Each row is a point on a landscape with many valleys, with its height.
A ball rolls from a point to the lowest of its 2 nearest points, and stops where none of them is lower. Distance is the straight distance between rows; heights are no part of it.
k_367 (h 563): [145 173 147 138 104 104 170  73 199 162 143  79 141 129 119 158 131 171
 132 136  64]
k_379 (h 262): [110 130 118 149  72 150 114 168 118 123 141 148 120 123 170 196 169 110
 127 108 151]
k_595 (h 489): [127 162 121 106 126 156 108 162 109 110 134 198 102 121  85 138 156 126
 114 149 137]
k_923 (h 746): [ 97 104 142 182 149  71 127 172 109 125  93 111 160  87  98 142  92 151
 159  81 133]
k_453 (h 278): [113 149 156 155  72 129 140 113 123 122 117 181 137 137 114 171 179 124
 126 167 104]
k_11 (h 845): [119 107 149 112 100 115 107 119 137 120  80 111 145 158 160 148 100 185
 170 111 153]
k_291 (h 508): [125 162 131 125 138 163  99 113 125 122 202  76 123 168 113 152  94  52
  95 162 131]
k_112 (h 548): [144 167 142  93 136 169  92 121 111 118 176 121  85 134 108 118 104 103
 115 141 151]
k_525 (h 680): [143 124 146 135 130 104 180 113 125 134 125 162 125 109 121 122 180 134
 168 109 120]
k_895 (h 796): [111  97 118 121 115 138  72 164 162 135  80 133 129 143 172 173 120 173
 118 118 135]
k_423 (h 477): [113 176 153 121  78 115 151  94 212 154 136 186 146 131 122 118 156 124
 148 120  30]
k_253 (h 573): [129 124 114 109 173 103 143 123 154 147 101  94 151 169 134 111  67  66
  77 169 103]
k_327 (h 453): [110 153 131 142 118 138  79 124 144 128  88 120 181  95 193  87  80 126
 106  65 131]
k_13 (h 705): [146 176 179 147  92 132 143 113 193  90 157 111 107 104 148  75 129 166
 154 106  77]
k_651 (h 415): [ 94 123 139 163 198 129 132 141  69 114 120 118 121 105  58 120 101 102
 111 164 162]
k_477 (h 305): [147 134 180 153 123 148 162 165 160  88 163 163 115  87 137 164 175 168
 178  99 140]
k_114 (h 434): [118 133 132 122 123 163 142 175 111 115 131 223 135 119  57 186 174 134
 126 162 134]
k_365 (h 309): [145 116  95  99 163 143 126 184 124 128 128 132 119 110 163  73 127  97
 117  80 146]
k_998 (h 688): [152 159  99  80 117 146  96 122 145 142 127 180 110 145 105 104 120 137
 101 141  96]
k_98 (h 685): [169 161 104  59 117 158 121 115 154 146 192 156 108 136 109  81 129 102
 104 121  90]
k_790 (h 478): [129 161  93 122  73 123 117  81 120 154 137 155 170 155 125 122 129 105
 109 154  63]
k_375 (h 334): [101 141 156 177 152 128 115 119  59 106 143 134 125  99  68 142 131 113
 129 159 168]
k_343 (h 374): [117 149 133 106  90 171 136 136  88 120 178 199 136 147  82 188 187 113
 134 150 140]
k_864 (h 617): [115 138 126 136 108 117 120  64  88 146 112 112 156 138 103 114 101  97
  88 175 119]
k_688 (h 517): [144 153  80  65 114 124 139  90 107 167 139  86 141 185  87 139 113  82
 101 163 111]
k_794 (h 475): [130  90 147 115 182 107 154 118  90 123 105 111  94 146 110 113 168 154
 141 153 170]
k_993 (h 411): [128  99 136 114 220 105 154 180 107 102 117  98 107 115 124  68 104  94
 137 135 153]
k_853 (h 533): [137  96 178 122 145 100 137  76 111 136 126  97  99 150 129 129 153 162
 139 155 160]
k_216 (h 627): [136 135 130 111 161 140  85 116 144 116 129 124  91 144 117  95  85 168
 109 159 123]
k_224 (h 433): [145 100 206 151 122 144 154  95 137 105 135 139 115 135 127 183 166 178
 145 153 135]
k_95 (h 837): [ 77 102 124 142  92 105 109 133  93 149  71 114 152 140 160 186 127 113
 132 131 148]
k_413 (h 724): [151 170 150 122 104 117 126  81 201 105 149 141 138 118 132  70  93 181
 166 125  59]
k_493 (h 506): [154 104  84  87 142 122 120  92 166 169 145  62 143 136 169 162 122 204
 152 120 148]
k_318 (h 448): [ 82 128 122 195 131 156  67 133 127 107 153  82 128 171 140 163 107  86
  75 185 107]
k_81 (h 684): [139 166 179 165 123 110 151 105 146  95 137 148 122  80 127  91 125 141
 145 106  90]
k_683 (h 364): [119 122  92 135 115 162  98 195 162 140 157  91 100 155 177 151 127  65
  80 119 118]
k_768 (h 496): [155 107 143 134  96 154 141 118 193 153 137 144 113 141 147 179 167 167
 122 140 107]
k_727 (h 247): [110 140 161 131 144 151 109 103  70 104 139 134  92 139  82 163 134 132
 125 166 179]
k_496 (h 326): [129 106 210 151 124 137 201 134 118 117 135 166 134 107  96 189 176 167
 162 119 129]
k_321 (h 503): [149 115 206 149 125 144 145 105 171  96 151  92  95 134 135 158 138 195
 165 139 136]
k_9 (h 223): [144 100 104 136 168 127 141 163  84 127 130 120 118  92 132  95 121 109
 122  78 172]
k_474 (h 825): [104  93 147 138 109 116  79 134 180 125  80  98 140 144 180 152 104 207
 148 131 124]
k_33 (h 532): [136 149 167 170 108 142 101 146 149 105 140 192  94  87 131 147 150 149
 127 147 109]
k_983 (h 729): [109 112 104 140 148 113 115 143  97 125  77 139 171  82 153 108  98 115
 143  79 140]
k_523 (h 600): [123 159 112 124 141 146 131  93  70 119 121 134 168 137 106  93 112  66
  91 169 133]
k_700 (h 863): [127 108 112 153  97 122 109 105 124 159 144  80 120 140 164 137 131  96
  86 127 131]
k_180 (h 584): [143 167 109  97 161 156  80 122 143 131 168  92 105 138  94 149  79 151
 106 150 139]
k_124 (h 590): [148  97 137 142 131  91 173 133 128  67 164 128 127  93 112  96 131 165
 211  98 166]
k_619 (h 486): [128 167 116 136  86 133 102 104 159 150 107  94 184 108 178 121  68 120
 118  65 108]
k_408 (h 730): [146 130 152 173 144 137 107 130 128 106 167 127 110  66 170  85 133 136
 110  95 143]
k_292 (h 545): [132 120 106 112 159 107 170 144 123 146  95 115 134 157 150  78 126  58
  70 150 111]
k_339 (h 410): [155 131  84 105 100 133 132 129 174 171 118 169 111 140 149  82 168 104
  96 127  69]
k_185 (h 574): [122 116 182 146 113  87 172  54  87 144 104  83 117 130 121 140 140 128
 148 138 141]
k_40 (h 479): [138 121 132 111 199 118 149 163 114  72 121 140  92 123 105  79 132 134
 147 170 149]
k_404 (h 669): [164 174  94  77 105 172 101  99 163 172 212 156 118 124  97 133 131 144
 114 135 101]
k_187 (h 647): [157 120 147 162 143  87 160 138 128 115 154 181 137  83  80 105 153 139
 165 101  98]
k_981 (h 385): [111 151 128 152 111 136 131  90  58 104 166 149 147 114  82 147 134  79
 127 145 138]
k_592 (h 407): [ 94 119  99 169 107 151  95 160 158 132 164  73 118 163 168 168 132  84
  64 168  92]
k_802 (h 425): [135  96  94  56 157 130 163 193 121 140  94 145 107 152 138 130 156 116
 148  98 169]
k_122 (h 749): [ 95 112 110 122 152 149  85 170 108 120  82 125 135  95 168 106  91 109
 103 101 158]
k_636 (h 409): [132  81  82  50 161 140 122 134 157 157 126  58 131 169 143 164 117 184
 141 130 162]
k_202 (h 558): [141 156 143 124 121 113 163 113 135  69 154 107 125  89 139  77 118 151
 206  66 140]
k_274 (h 516): [140 179 149 115  99 125 163  82 232 149 145 139 152 140 103 132 138 182
 156 124  44]
k_928 (h 239): [111 112 100 112 133 106 179 130  80 137  93 133 126 193 105 127 167  81
 100 188 120]
k_315 (h 860): [103 128 141 135 123 100 126 145 133 111  64 134 137 116 167 121 125 168
 172 101 129]
k_59 (h 637): [127 127 144 158 128 107 153  62  99 139 114  94 158 119 149  91 119  89
  86 140 125]
k_450 (h 875): [109 135 118 159 140  78 154 150 157 108  61 131 144  98 174  93 120 139
 160  79  98]
k_973 (h 681): [131 101 131 153 120 112 150 151 101 132 139 131 138 110  93 184 147 133
 169  85 182]
k_606 (h 328): [115  92 128 129 203 120 150 193 102 129 132  91 130 101 130 108 125  73
 111  99 168]
k_151 (h 582): [165  91 103  94 120 131 124 122 183 153 146 106 114 147 160 119 147 180
 152 114 131]
k_789 (h 439): [143 123 167 195 139 115 125 170 139  87 164 166  99  68 116 143 156 170
 150 120 139]
k_304 (h 656): [116 127 145 188 145 104 167  82  86 121 122 140 196  89 128  91 117  79
  95 135 126]
k_217 (h 147): [117 146 174 119 104 168 105  98 110 122 122 156 105 165  94 185 134 151
 122 171 151]
k_61 (h 526): [132 153 150 130 123 170 127 109 102 120 195  95  74 149  93 131 138  56
 102 159 145]
k_492 (h 308): [120  87  76  61 132 140  85 158 153 105 106 101 111 161 165  86  92 155
 156 137 167]
k_354 (h 320): [114 125  98 140  90 156 121 168 136 147 141 135  97 132 166 144 172  76
  99 119 124]
k_918 (h 586): [155 134 152 128 129 129  96  84 119 124 119 146 108 128 111 111 119 178
 134 158 127]
k_322 (h 169): [138 133 156 129  90 152 118 161 145 121 139 151 108 103 159 177 161 146
 156  84 162]
k_772 (h 641): [151 176 103  91 109 136 109  78 156 158 169 141 153 117 107 162 110 175
 128 132  87]
k_514 (h 713): [128 136  95 120 122 103 144 121  92 144  95 148 163  94 119 113 111 109
 164  53 141]
k_391 (h 768): [ 91 114 113 111 128 137  51 166 125 148  73 105 125 134 177 113 106 135
 106 120 142]
k_783 (h 275): [148  87  96  63 162 117 160 127 156 175 102  87 110 187 132 126 141 151
 119 146 144]
k_858 (h 495): [137 161  78  95  84 146 124  74  94 143 165 133 164 188 105 115 129  66
 102 154  88]
k_448 (h 514): [150 113 104  97 189  95 194 185 118 135 105 141 128 140 129 101 129  53
 111 119 106]
k_707 (h 535): [127 182 151 117  97 128 148 107 138  97 118  89 139 118 137  94 108 146
 169  62 129]
k_831 (h 264): [136 112 155 111 132 168 124 112 145 139 113 127 113 179  97 184 130 175
 106 196 144]
k_116 (h 473): [145  95 122  71 185  90 185 188 133 128  90 137 104 162 144 118 155  89
 142 145 139]
k_138 (h 820): [ 66 107 138 180 103  85 136 153 116 144  62  83 155 116 173 155 120 114
 129 121 121]
k_905 (h 220): [126 107  86  82 151 143  85 140 149 134 132  61 115 151 168  84  84 138
 128 111 141]
k_661 (h 333): [ 97 131  75 161  94 140 108 187 103 136 107 168 142 102 147 179 137 108
 137 102 157]
k_111 (h 484): [ 94 151 122 153 119 174  66 103 112 121 168  87 127 174 104 178  98  91
  96 169 133]
k_531 (h 412): [114 113 123 117 142 148  58 103 123 119 113  99 161 101 188  68  62 126
 112  81 148]
k_746 (h 628): [171 102 104 104 129 140 116 133 192 121 144 143 100 152 154  90 149 177
 132 161 113]
k_153 (h 699): [130 126 116 104 121 105 156 114 104 132 112 138 125 118 156 120 151 126
 167  82 155]
k_23 (h 401): [162  73 150 123 128 159 140 125 160 154 132 123 105 168 122 166 155 191
 116 154 130]
k_409 (h 636): [158  83 130 154 148  99 144 154 101 113 160 145 118 104  98 124 131 161
 174  94 175]
k_181 (h 536): [140 110 151 136 154 116 122 124 109  87 126 159  97 107 119  79 140 169
 147 156 136]
k_491 (h 706): [141 149 177 175 133 134  99  91 133 105 137 144 125  86 144  85 102 145
 106 116 111]
k_593 (h 446): [132 144 116 122  89 108 130  88 169 166 120 176 140 123 138  99 150 119
 129 129  54]
k_986 (h 369): [120  98  84  55 142 150 119 172 140 118  71 137 123 166 164 109 133 158
 149 118 163]
k_118 (h 752): [120 135 132 169 129 149  98 171 110 114 158 127 119  72 168 136 123 112
 115  66 153]
k_554 (h 513): [110 193 124 122  91 127 138  99 149 128  82  82 163 133 142 108  92 128
 132  62 109]
k_773 (h 709): [103 128 127 181 111 105 122 163  90 118 123 127 160  89 112 169  97 109
 166  73 160]
k_72 (h 341): [111 171 162 146  98 115 139  96  89 117 134 173 142  97  79 150 144 125
 145 143 117]
k_162 (h 792): [ 85  92 144 186 138  71 155 172 123 144  79  86 146  78 162 134 124 122
 150  78 121]
k_610 (h 665): [157 147  91  91 126 155  99 144 193 121 138 188 121 137 128  89 115 174
 124 153  78]
k_27 (h 366): [157 114  88 106 125 133 128 141 153 160 127 135 105 136 171  85 150 106
 116  94 118]
k_410 (h 492): [119  94 129 191 179  99 155 143  69 123 139 118 140  89  69 102 118  94
 108 138 143]
k_46 (h 335): [101 138 121 117  67 167 131 114 101 113 139 194 156 184  98 186 186 119
 127 174 115]
k_779 (h 594): [162 105 136 159 191 106 138 131 106  91 144 165 123  80 104  68 124 152
 146 115 119]
k_625 (h 610): [144 174 130 122  96 156  80  91 139 141 172 137 126 112 109 181 102 154
 102 144 113]
k_809 (h 319): [112  88  95 157 146  89 171 152  81 135 123 128 124 149 105 135 171  77
 117 154 136]
k_136 (h 544): [142 147  88  64 165 100 138 109 132 162 104  87 144 174 110 139  68 100
  98 181 110]
k_431 (h 197): [105 134 176 160  89 125 190 121 124 117 134 181 154 130  87 197 187 128
 158 150 100]
k_399 (h 134): [135 106 111  83 140 101 172 127 131 165  93  94 115 201 118 128 144 105
 103 174 117]
k_412 (h 850): [ 99 117 110 131  79 115 101 110 122 178 108  71 145 147 161 164 102 123
 127 110 151]
k_740 (h 403): [133  79 120 117 150 108 174 144  80 150 109 111 120 134 104 136 179 117
 135 130 181]
k_758 (h 332): [118  97 104 108 143 156  42 132 153 123 146  68 131 106 179  98  64 163
 120  98 155]
k_784 (h 580): [127 151 110 117 177 135 146 135  71 118 117 160 142 111  76  80 100  86
 100 131 135]
k_63 (h 577): [129 171 163 165  74 132  85 110 164 134 155 149 105 121 125 154 120 145
 112 150  95]
k_915 (h 547): [128 111  99 167 170 110 162 160  93 119 132 151 160 126  68 105 110  59
 100 147 118]

Where does a ball stop that starts at each point below?
k_412: k_905
k_59: k_217
k_98: k_322
k_998: k_399
k_185: k_399
k_304: k_217
k_253: k_9
k_124: k_905
k_413: k_9
k_292: k_905
k_367: k_9
